Each scene shows the same named points in several views. A view is turned or mirrored, shifted and resized as a whole, has a little noise and may leave points out.
(in the rows, 100 means zero)

Scene 1
View 1
feri: 100; 83; 95; 91; 102; 86; 124; 82; 102; 90; 98; 106; 116; 100; 88; 82; 80; 85; 106; 98; 98; 108; 103; 82; 115; 109; 115; 93; 117; 88; 106; 105; 108; 89; 110; 91; 102; 118; 97; 99; 115; 103; 98; 72; 114; 100; 74; 104; 91; 97; 112; 95
Guv: 92; 106; 110; 106; 85; 91; 107; 103; 111; 116; 105; 91; 122; 109; 102; 92; 101; 87; 82; 101; 107; 95; 112; 103; 99; 106; 97; 92; 103; 96; 79; 90; 119; 105; 96; 112; 118; 106; 113; 87; 91; 93; 90; 91; 103; 105; 87; 123; 97; 92; 86; 86
gen: 84; 100; 90; 101; 103; 97; 106; 113; 103; 109; 92; 86; 118; 109; 92; 75; 102; 84; 98; 102; 105; 83; 97; 87; 116; 119; 94; 104; 92; 98; 89; 99; 101; 94; 86; 98; 105; 103; 103; 98; 102; 107; 91; 87; 95; 92; 71; 118; 102; 83; 77; 107
nid: 101; 110; 93; 116; 92; 107; 97; 102; 110; 115; 92; 98; 106; 107; 96; 91; 107; 82; 75; 99; 106; 90; 100; 103; 93; 102; 94; 101; 113; 102; 88; 107; 107; 114; 95; 117; 115; 94; 104; 102; 95; 103; 85; 99; 86; 95; 73; 117; 101; 79; 92; 81
lok: 100; 99; 106; 104; 90; 95; 108; 88; 110; 101; 104; 102; 115; 106; 100; 93; 93; 87; 83; 97; 106; 101; 107; 102; 96; 99; 103; 91; 113; 96; 87; 99; 111; 103; 98; 115; 114; 106; 111; 94; 93; 93; 90; 94; 104; 102; 85; 113; 93; 92; 100; 83
vov: 100; 85; 93; 94; 112; 103; 105; 77; 109; 81; 95; 103; 108; 106; 94; 77; 93; 84; 99; 94; 109; 89; 88; 89; 112; 101; 102; 100; 103; 97; 95; 116; 84; 87; 77; 110; 98; 101; 102; 105; 95; 100; 92; 102; 100; 87; 76; 101; 90; 86; 96; 100
lozev: 113; 91; 88; 101; 93; 98; 99; 78; 101; 79; 91; 103; 88; 109; 93; 86; 80; 91; 96; 105; 76; 92; 83; 92; 111; 92; 102; 79; 109; 87; 113; 118; 74; 105; 94; 94; 96; 96; 93; 113; 100; 102; 99; 89; 97; 73; 82; 96; 88; 80; 125; 88
Ritor: 88; 87; 95; 93; 103; 87; 118; 97; 100; 95; 97; 93; 118; 106; 92; 76; 88; 86; 108; 100; 97; 96; 101; 81; 123; 115; 105; 95; 98; 91; 98; 98; 104; 86; 97; 88; 99; 115; 100; 96; 109; 103; 99; 75; 110; 95; 76; 109; 94; 93; 96; 105
bezo: 84; 97; 108; 97; 95; 89; 106; 101; 107; 102; 104; 83; 121; 111; 101; 78; 95; 91; 98; 103; 102; 86; 102; 93; 118; 112; 94; 91; 83; 93; 81; 90; 100; 90; 81; 100; 104; 106; 113; 88; 90; 93; 96; 92; 106; 96; 89; 117; 94; 92; 79; 106
nez: 85; 97; 92; 96; 100; 94; 98; 107; 99; 90; 95; 78; 106; 115; 95; 69; 96; 92; 106; 106; 90; 75; 87; 86; 129; 113; 87; 91; 74; 90; 91; 100; 76; 91; 70; 89; 93; 96; 104; 98; 90; 103; 100; 93; 98; 75; 83; 111; 96; 80; 83; 117
Pasot: 92; 115; 98; 113; 78; 94; 88; 117; 101; 111; 97; 74; 100; 119; 102; 86; 99; 95; 84; 114; 77; 78; 94; 103; 113; 104; 84; 80; 81; 87; 88; 93; 88; 113; 83; 96; 108; 90; 108; 94; 83; 98; 96; 90; 92; 78; 91; 119; 100; 78; 91; 94
kavu: 85; 103; 94; 102; 97; 93; 106; 113; 102; 108; 94; 87; 115; 109; 93; 76; 99; 86; 95; 103; 100; 87; 98; 90; 116; 116; 95; 100; 94; 96; 90; 96; 104; 98; 89; 96; 105; 103; 105; 96; 100; 106; 91; 85; 99; 92; 73; 117; 101; 84; 84; 103
limi: 98; 101; 94; 106; 98; 102; 98; 93; 107; 101; 94; 96; 104; 110; 97; 83; 99; 85; 85; 98; 104; 86; 94; 98; 104; 102; 95; 98; 103; 97; 89; 109; 92; 104; 84; 112; 106; 95; 106; 102; 92; 102; 88; 101; 92; 89; 78; 111; 97; 81; 91; 93
Rofot: 91; 111; 114; 112; 87; 99; 99; 102; 115; 118; 106; 90; 123; 110; 107; 95; 111; 87; 72; 98; 118; 90; 110; 111; 90; 102; 91; 98; 100; 101; 68; 92; 118; 107; 85; 127; 122; 100; 122; 86; 79; 89; 84; 105; 97; 107; 88; 126; 97; 90; 76; 84
mobo: 91; 97; 98; 99; 97; 91; 109; 100; 102; 101; 97; 91; 114; 109; 94; 80; 92; 87; 98; 101; 97; 92; 101; 88; 116; 110; 99; 95; 97; 93; 93; 99; 102; 94; 92; 97; 104; 107; 103; 96; 100; 102; 96; 82; 103; 93; 79; 114; 95; 89; 93; 100
View 2
Ritor: 88; 110; 103; 102; 99; 116; 97; 89; 110; 90; 100; 87; 89; 96; 95; 99; 97; 109; 109; 100; 113; 89; 100; 102; 97; 103; 108; 107; 95; 101; 115; 113; 89; 105; 90; 100; 89; 87; 114; 96; 106; 92; 95; 98; 99; 102; 108; 92; 92; 104; 90; 100
lozev: 105; 94; 102; 110; 105; 116; 86; 97; 117; 111; 119; 94; 77; 104; 78; 70; 101; 112; 100; 91; 107; 91; 110; 99; 98; 111; 87; 101; 102; 95; 100; 100; 94; 106; 98; 96; 94; 99; 109; 105; 102; 87; 89; 88; 93; 109; 100; 85; 102; 104; 82; 101
limi: 98; 101; 101; 94; 110; 107; 89; 95; 109; 99; 112; 98; 104; 101; 101; 93; 101; 104; 99; 99; 112; 100; 102; 97; 93; 112; 98; 107; 105; 95; 100; 96; 101; 106; 101; 97; 92; 95; 114; 95; 105; 87; 102; 101; 96; 101; 104; 94; 112; 101; 91; 94
Rofot: 95; 99; 102; 87; 116; 104; 102; 90; 97; 93; 108; 108; 120; 102; 122; 116; 97; 94; 98; 110; 106; 105; 98; 95; 94; 107; 103; 100; 96; 89; 101; 87; 102; 105; 113; 103; 96; 97; 111; 86; 105; 92; 111; 115; 101; 90; 103; 101; 122; 113; 100; 87
nid: 100; 97; 97; 95; 107; 107; 88; 92; 103; 98; 109; 102; 112; 107; 104; 100; 96; 102; 94; 97; 112; 102; 103; 100; 93; 116; 100; 109; 108; 92; 97; 90; 104; 108; 103; 102; 100; 94; 109; 94; 108; 83; 101; 100; 99; 101; 99; 100; 115; 98; 89; 93
feri: 90; 101; 99; 116; 97; 119; 94; 85; 107; 96; 101; 95; 86; 97; 96; 96; 92; 112; 108; 101; 111; 85; 107; 110; 97; 100; 108; 105; 93; 100; 111; 114; 86; 100; 92; 102; 96; 84; 104; 95; 106; 85; 80; 93; 99; 101; 104; 94; 83; 110; 85; 96
Guv: 94; 100; 102; 94; 110; 111; 105; 88; 98; 92; 104; 101; 107; 103; 113; 114; 92; 97; 101; 107; 106; 100; 99; 98; 99; 104; 107; 99; 92; 92; 108; 94; 96; 106; 109; 106; 97; 94; 109; 88; 107; 92; 106; 107; 103; 95; 102; 101; 110; 114; 95; 92
lok: 96; 95; 100; 104; 111; 111; 97; 88; 101; 99; 110; 105; 104; 102; 108; 102; 94; 102; 100; 106; 106; 97; 104; 101; 95; 104; 102; 100; 94; 91; 103; 96; 94; 101; 107; 102; 98; 94; 105; 91; 105; 88; 95; 103; 99; 95; 100; 97; 107; 116; 93; 89
kavu: 93; 111; 102; 89; 100; 111; 97; 92; 107; 87; 100; 90; 100; 100; 100; 104; 97; 103; 102; 98; 112; 95; 97; 97; 97; 109; 107; 107; 101; 99; 110; 102; 97; 113; 96; 102; 91; 91; 117; 94; 108; 92; 108; 101; 102; 103; 107; 96; 106; 97; 91; 101
mobo: 92; 107; 104; 96; 103; 113; 97; 91; 107; 92; 104; 91; 94; 98; 98; 100; 97; 107; 104; 101; 112; 93; 100; 99; 97; 106; 105; 105; 98; 99; 110; 105; 94; 108; 96; 101; 92; 91; 113; 95; 105; 91; 101; 100; 100; 102; 106; 94; 102; 104; 91; 99
nez: 94; 119; 109; 85; 105; 109; 94; 99; 118; 91; 111; 80; 88; 93; 91; 89; 108; 108; 107; 96; 113; 94; 95; 87; 95; 110; 98; 106; 102; 103; 112; 104; 96; 113; 91; 93; 79; 98; 128; 100; 104; 98; 114; 101; 95; 104; 112; 84; 111; 96; 95; 107
Pasot: 104; 105; 105; 81; 106; 111; 102; 97; 108; 94; 107; 89; 90; 106; 91; 95; 99; 98; 97; 96; 104; 101; 96; 88; 104; 111; 92; 96; 99; 95; 107; 88; 99; 120; 108; 103; 90; 105; 120; 100; 106; 100; 122; 99; 103; 105; 103; 93; 124; 102; 91; 106
gen: 91; 114; 103; 87; 102; 108; 94; 93; 109; 88; 103; 88; 103; 97; 103; 104; 100; 105; 104; 98; 116; 96; 96; 95; 95; 109; 107; 110; 102; 99; 110; 103; 97; 109; 93; 99; 88; 91; 120; 94; 108; 93; 109; 103; 100; 101; 110; 94; 107; 98; 94; 101
vov: 94; 104; 104; 103; 110; 107; 84; 97; 115; 102; 119; 95; 99; 93; 98; 84; 108; 111; 104; 98; 116; 95; 105; 99; 88; 111; 98; 111; 104; 96; 102; 107; 95; 98; 90; 88; 86; 91; 114; 97; 103; 86; 90; 100; 90; 99; 107; 88; 102; 102; 93; 94
View 3
nez: 106; 115; 84; 103; 115; 102; 101; 111; 104; 82; 74; 107; 90; 88; 72; 97; 81; 86; 120; 113; 114; 110; 75; 90; 97; 68; 106; 93; 112; 100; 121; 72; 111; 85; 101; 99; 71; 107; 121; 98; 87; 88; 84; 108; 123; 84; 105; 85; 92; 87; 96; 104
vov: 98; 121; 91; 88; 101; 127; 105; 113; 93; 80; 103; 103; 109; 103; 87; 97; 81; 101; 112; 105; 103; 106; 98; 87; 112; 101; 122; 92; 104; 90; 130; 107; 100; 104; 91; 118; 97; 110; 117; 110; 84; 85; 97; 113; 119; 91; 108; 90; 94; 94; 102; 122
bezo: 93; 106; 98; 94; 100; 108; 107; 98; 110; 87; 91; 105; 94; 102; 75; 92; 91; 86; 106; 118; 120; 97; 93; 100; 79; 79; 106; 96; 97; 104; 110; 68; 104; 82; 96; 110; 85; 91; 122; 110; 95; 96; 100; 102; 113; 84; 95; 100; 83; 97; 104; 97
lozev: 93; 114; 104; 87; 114; 115; 128; 99; 108; 73; 83; 110; 116; 93; 64; 122; 105; 108; 123; 108; 79; 107; 96; 69; 132; 120; 95; 76; 122; 87; 121; 106; 86; 118; 91; 111; 87; 114; 109; 92; 101; 96; 94; 129; 117; 101; 112; 90; 91; 99; 76; 114
lok: 77; 105; 110; 84; 90; 116; 112; 75; 109; 87; 113; 100; 109; 112; 78; 100; 101; 93; 97; 108; 109; 92; 119; 95; 96; 113; 111; 87; 88; 106; 112; 95; 86; 91; 94; 129; 101; 97; 107; 122; 103; 106; 118; 100; 105; 97; 96; 109; 84; 103; 108; 104
Ritor: 96; 106; 89; 88; 98; 110; 124; 108; 103; 89; 86; 112; 104; 97; 84; 90; 80; 109; 103; 101; 124; 101; 89; 114; 99; 98; 89; 91; 105; 87; 117; 84; 90; 96; 87; 111; 82; 106; 110; 117; 85; 108; 90; 98; 110; 107; 84; 80; 94; 104; 109; 94
Guv: 76; 101; 108; 91; 91; 101; 104; 64; 115; 95; 104; 98; 99; 111; 78; 93; 99; 82; 93; 106; 120; 90; 118; 105; 82; 99; 111; 88; 81; 116; 109; 79; 88; 76; 98; 127; 94; 95; 107; 126; 106; 110; 122; 88; 106; 94; 95; 107; 82; 99; 117; 89
gen: 97; 112; 87; 100; 107; 97; 98; 88; 101; 91; 84; 100; 94; 99; 84; 91; 79; 91; 104; 92; 125; 107; 95; 108; 100; 81; 112; 91; 96; 105; 126; 84; 98; 78; 104; 116; 77; 115; 108; 117; 86; 103; 100; 86; 116; 99; 99; 82; 97; 89; 115; 96
limi: 92; 114; 99; 96; 109; 107; 98; 83; 105; 83; 92; 96; 103; 102; 74; 107; 94; 85; 111; 102; 100; 107; 104; 84; 109; 95; 119; 85; 100; 108; 124; 96; 95; 89; 103; 117; 87; 111; 111; 108; 97; 93; 108; 102; 117; 90; 112; 96; 90; 88; 100; 111
mobo: 91; 109; 95; 91; 102; 105; 112; 94; 105; 88; 89; 108; 102; 99; 79; 95; 87; 97; 105; 103; 118; 101; 96; 104; 99; 93; 99; 88; 100; 100; 117; 84; 91; 91; 95; 115; 83; 105; 107; 116; 92; 105; 100; 98; 113; 100; 93; 89; 91; 98; 108; 98
Pasot: 89; 107; 103; 104; 121; 85; 101; 68; 122; 85; 71; 98; 92; 96; 58; 110; 107; 68; 113; 111; 101; 106; 93; 81; 98; 80; 101; 81; 105; 122; 112; 65; 98; 77; 112; 107; 70; 105; 110; 101; 109; 101; 104; 103; 116; 87; 115; 102; 85; 86; 91; 92
Rofot: 73; 105; 111; 93; 91; 104; 86; 55; 112; 93; 115; 90; 98; 117; 79; 95; 100; 66; 92; 107; 115; 89; 127; 100; 76; 91; 133; 92; 71; 129; 112; 82; 96; 70; 107; 135; 99; 92; 111; 129; 109; 100; 131; 84; 105; 84; 105; 117; 80; 89; 119; 99
feri: 89; 103; 98; 76; 91; 118; 140; 108; 101; 88; 98; 117; 115; 101; 85; 95; 87; 123; 100; 99; 119; 94; 100; 112; 108; 121; 82; 85; 104; 77; 116; 98; 77; 111; 81; 121; 93; 106; 103; 121; 89; 116; 96; 104; 105; 115; 77; 81; 96; 115; 106; 96
kavu: 93; 109; 90; 96; 109; 97; 104; 85; 104; 92; 81; 101; 95; 99; 79; 94; 84; 91; 103; 94; 121; 105; 96; 106; 100; 86; 104; 86; 97; 106; 121; 82; 95; 80; 103; 116; 76; 114; 106; 116; 91; 106; 102; 87; 114; 102; 98; 85; 95; 91; 112; 93
nid: 82; 114; 102; 93; 106; 104; 92; 62; 103; 87; 100; 93; 107; 107; 78; 103; 96; 86; 104; 90; 101; 105; 119; 87; 116; 105; 125; 80; 89; 113; 127; 106; 86; 86; 108; 131; 93; 119; 103; 117; 100; 102; 119; 91; 114; 100; 115; 96; 95; 88; 107; 106
View 4
bezo: 98; 99; 97; 102; 106; 84; 82; 107; 94; 103; 90; 98; 80; 104; 107; 84; 89; 80; 105; 98; 93; 81; 100; 91; 88; 112; 116; 108; 115; 97; 109; 111; 108; 101; 94; 90; 82; 87; 89; 114; 102; 98; 103; 103; 97; 89; 102; 97; 100; 97; 119; 95
feri: 96; 87; 102; 117; 116; 82; 90; 77; 104; 76; 103; 113; 78; 110; 121; 99; 104; 91; 80; 104; 77; 102; 85; 106; 109; 94; 95; 100; 127; 90; 92; 97; 94; 103; 81; 91; 94; 96; 100; 101; 87; 83; 86; 97; 97; 103; 92; 109; 110; 106; 103; 90
lozev: 114; 100; 96; 98; 127; 94; 101; 87; 116; 95; 121; 115; 74; 103; 116; 105; 101; 120; 116; 111; 75; 111; 91; 111; 88; 100; 91; 105; 120; 94; 103; 108; 105; 104; 76; 74; 92; 115; 103; 84; 87; 98; 112; 107; 102; 85; 72; 101; 91; 104; 106; 99
nez: 89; 113; 98; 95; 102; 92; 86; 113; 103; 106; 92; 106; 70; 101; 102; 85; 95; 90; 125; 99; 92; 78; 86; 107; 83; 102; 106; 115; 127; 93; 101; 116; 104; 94; 94; 77; 83; 100; 88; 108; 106; 107; 117; 105; 95; 82; 100; 103; 81; 107; 123; 99
kavu: 85; 97; 95; 114; 93; 92; 78; 98; 100; 102; 92; 100; 84; 106; 97; 84; 106; 92; 110; 98; 88; 94; 97; 99; 102; 103; 104; 107; 112; 89; 99; 102; 101; 103; 101; 87; 84; 99; 86; 111; 112; 98; 99; 103; 100; 95; 107; 102; 93; 106; 118; 94
gen: 81; 102; 96; 110; 89; 94; 80; 99; 101; 104; 88; 101; 83; 104; 97; 84; 107; 89; 109; 96; 92; 95; 94; 100; 104; 104; 103; 110; 112; 89; 98; 104; 102; 99; 108; 87; 83; 99; 87; 112; 114; 102; 100; 102; 97; 95; 107; 102; 89; 110; 122; 93
vov: 105; 104; 96; 100; 106; 89; 101; 95; 106; 110; 97; 114; 73; 102; 122; 98; 102; 97; 97; 93; 86; 113; 90; 104; 101; 109; 98; 116; 117; 98; 103; 107; 111; 88; 95; 81; 87; 102; 104; 100; 91; 106; 105; 96; 85; 81; 86; 100; 92; 117; 117; 98
Pasot: 100; 102; 93; 103; 107; 98; 76; 109; 103; 108; 103; 90; 89; 100; 87; 82; 96; 103; 136; 107; 91; 86; 110; 94; 79; 108; 112; 103; 105; 93; 112; 112; 108; 115; 95; 81; 82; 103; 80; 103; 114; 103; 115; 115; 112; 89; 97; 93; 89; 90; 119; 97
mobo: 92; 98; 98; 111; 104; 88; 84; 93; 101; 96; 96; 102; 81; 104; 106; 89; 101; 90; 102; 101; 85; 95; 96; 99; 98; 102; 104; 105; 116; 92; 99; 103; 101; 103; 94; 90; 86; 97; 91; 107; 102; 96; 98; 101; 99; 96; 99; 103; 99; 103; 116; 92
limi: 104; 97; 92; 106; 100; 94; 91; 93; 104; 114; 99; 99; 87; 101; 106; 93; 104; 102; 110; 97; 87; 115; 105; 95; 100; 113; 104; 108; 101; 97; 108; 104; 112; 101; 103; 85; 84; 103; 94; 102; 102; 105; 104; 101; 98; 88; 92; 95; 95; 107; 120; 97
lok: 110; 84; 97; 115; 110; 88; 87; 84; 98; 103; 100; 95; 94; 103; 114; 94; 99; 95; 90; 99; 84; 114; 112; 88; 102; 118; 108; 100; 98; 98; 111; 98; 111; 108; 97; 97; 87; 96; 97; 104; 95; 93; 90; 100; 101; 96; 92; 91; 112; 99; 112; 92
Rofot: 106; 84; 92; 116; 91; 89; 78; 98; 91; 120; 88; 82; 106; 100; 102; 84; 98; 87; 97; 90; 93; 112; 129; 74; 101; 129; 121; 102; 82; 101; 120; 101; 120; 111; 114; 103; 79; 90; 88; 117; 109; 103; 93; 102; 103; 92; 104; 85; 112; 96; 121; 95
View 5
Guv: 87; 108; 90; 91; 96; 95; 96; 109; 71; 103; 108; 87; 100; 104; 95; 107; 120; 107; 99; 89; 105; 98; 123; 90; 99; 107; 86; 100; 105; 105; 84; 101; 108; 118; 88; 88; 96; 85; 100; 100; 95; 78; 128; 98; 111; 76; 96; 85; 80; 113; 80; 102
nez: 104; 95; 102; 81; 103; 89; 86; 81; 90; 90; 98; 89; 136; 90; 97; 80; 92; 114; 111; 68; 136; 96; 95; 118; 75; 88; 85; 81; 103; 95; 114; 85; 86; 125; 64; 104; 125; 105; 75; 69; 100; 84; 97; 95; 104; 90; 111; 112; 88; 99; 78; 105
lozev: 106; 100; 101; 83; 96; 121; 91; 73; 120; 75; 106; 92; 100; 94; 84; 111; 76; 96; 129; 89; 112; 111; 100; 108; 68; 89; 104; 115; 102; 118; 125; 109; 90; 111; 81; 97; 116; 87; 94; 80; 109; 80; 79; 114; 99; 101; 85; 128; 126; 79; 76; 107
Ritor: 112; 107; 103; 76; 93; 94; 96; 95; 115; 97; 94; 104; 116; 88; 104; 98; 100; 109; 100; 83; 124; 87; 120; 105; 93; 84; 91; 106; 110; 94; 92; 97; 90; 129; 64; 97; 96; 94; 98; 88; 105; 78; 90; 106; 125; 94; 112; 100; 90; 89; 81; 106
Pasot: 90; 110; 92; 101; 101; 104; 90; 92; 70; 101; 115; 82; 114; 100; 76; 95; 97; 109; 118; 71; 122; 105; 98; 105; 75; 94; 93; 87; 95; 111; 105; 83; 109; 119; 80; 99; 130; 94; 65; 75; 90; 90; 119; 99; 96; 78; 89; 118; 92; 116; 70; 94
feri: 115; 110; 103; 73; 88; 103; 100; 95; 133; 93; 95; 110; 102; 86; 105; 112; 98; 102; 99; 95; 109; 90; 126; 97; 96; 83; 96; 123; 114; 99; 90; 115; 94; 125; 71; 92; 86; 86; 111; 97; 112; 75; 82; 115; 130; 100; 106; 103; 101; 80; 81; 106
Rofot: 75; 101; 87; 92; 101; 92; 90; 111; 48; 97; 112; 73; 100; 113; 97; 108; 129; 110; 101; 91; 103; 104; 117; 87; 94; 123; 82; 89; 101; 109; 89; 103; 104; 109; 95; 82; 100; 84; 100; 102; 95; 74; 140; 88; 97; 65; 92; 73; 71; 118; 81; 109
gen: 106; 111; 98; 84; 101; 86; 83; 104; 90; 99; 100; 89; 120; 100; 105; 96; 102; 117; 99; 80; 136; 101; 115; 100; 88; 96; 92; 87; 105; 91; 98; 91; 80; 126; 68; 91; 116; 102; 81; 90; 105; 84; 103; 103; 109; 83; 107; 86; 73; 108; 76; 113
vov: 103; 84; 103; 73; 103; 98; 83; 82; 104; 71; 95; 86; 113; 97; 109; 102; 94; 108; 112; 89; 116; 104; 107; 108; 77; 105; 89; 95; 109; 102; 121; 112; 73; 110; 75; 88; 106; 97; 108; 88; 115; 73; 84; 98; 99; 94; 104; 95; 98; 83; 83; 122
limi: 97; 101; 96; 86; 101; 101; 83; 95; 85; 84; 106; 81; 106; 105; 97; 107; 100; 107; 112; 89; 116; 111; 109; 99; 80; 105; 94; 94; 103; 107; 112; 104; 85; 112; 82; 89; 114; 92; 94; 92; 106; 78; 104; 101; 95; 82; 91; 93; 91; 101; 79; 115
nid: 97; 110; 92; 91; 101; 107; 79; 107; 84; 86; 113; 80; 92; 114; 97; 118; 99; 107; 110; 94; 118; 120; 115; 88; 83; 111; 100; 97; 99; 108; 107; 107; 78; 112; 87; 81; 115; 90; 94; 103; 108; 83; 109; 109; 94; 77; 84; 83; 86; 110; 76; 116
kavu: 106; 114; 97; 86; 97; 94; 86; 104; 91; 101; 104; 91; 115; 99; 100; 98; 100; 115; 101; 80; 131; 100; 114; 100; 90; 92; 94; 93; 104; 94; 96; 92; 87; 126; 70; 93; 113; 96; 83; 90; 102; 85; 106; 106; 112; 81; 104; 91; 78; 107; 75; 108
lok: 90; 101; 93; 85; 95; 104; 95; 101; 86; 89; 107; 88; 95; 103; 95; 114; 113; 102; 105; 94; 98; 102; 121; 91; 92; 109; 91; 109; 107; 110; 95; 114; 103; 112; 88; 86; 94; 81; 109; 102; 103; 73; 113; 100; 108; 82; 91; 91; 93; 97; 81; 108
bezo: 94; 93; 97; 81; 98; 88; 97; 89; 79; 97; 102; 90; 124; 93; 98; 87; 113; 110; 103; 77; 116; 87; 107; 110; 88; 97; 80; 92; 106; 100; 98; 92; 105; 121; 74; 98; 106; 92; 92; 80; 95; 76; 112; 90; 110; 84; 106; 103; 84; 100; 82; 103

In a view up to two points have been moved. Name them for each view, in the order of its rows, or write -.
view 1 -> nid, bezo
view 2 -> gen
view 3 -> limi
view 4 -> -
view 5 -> -
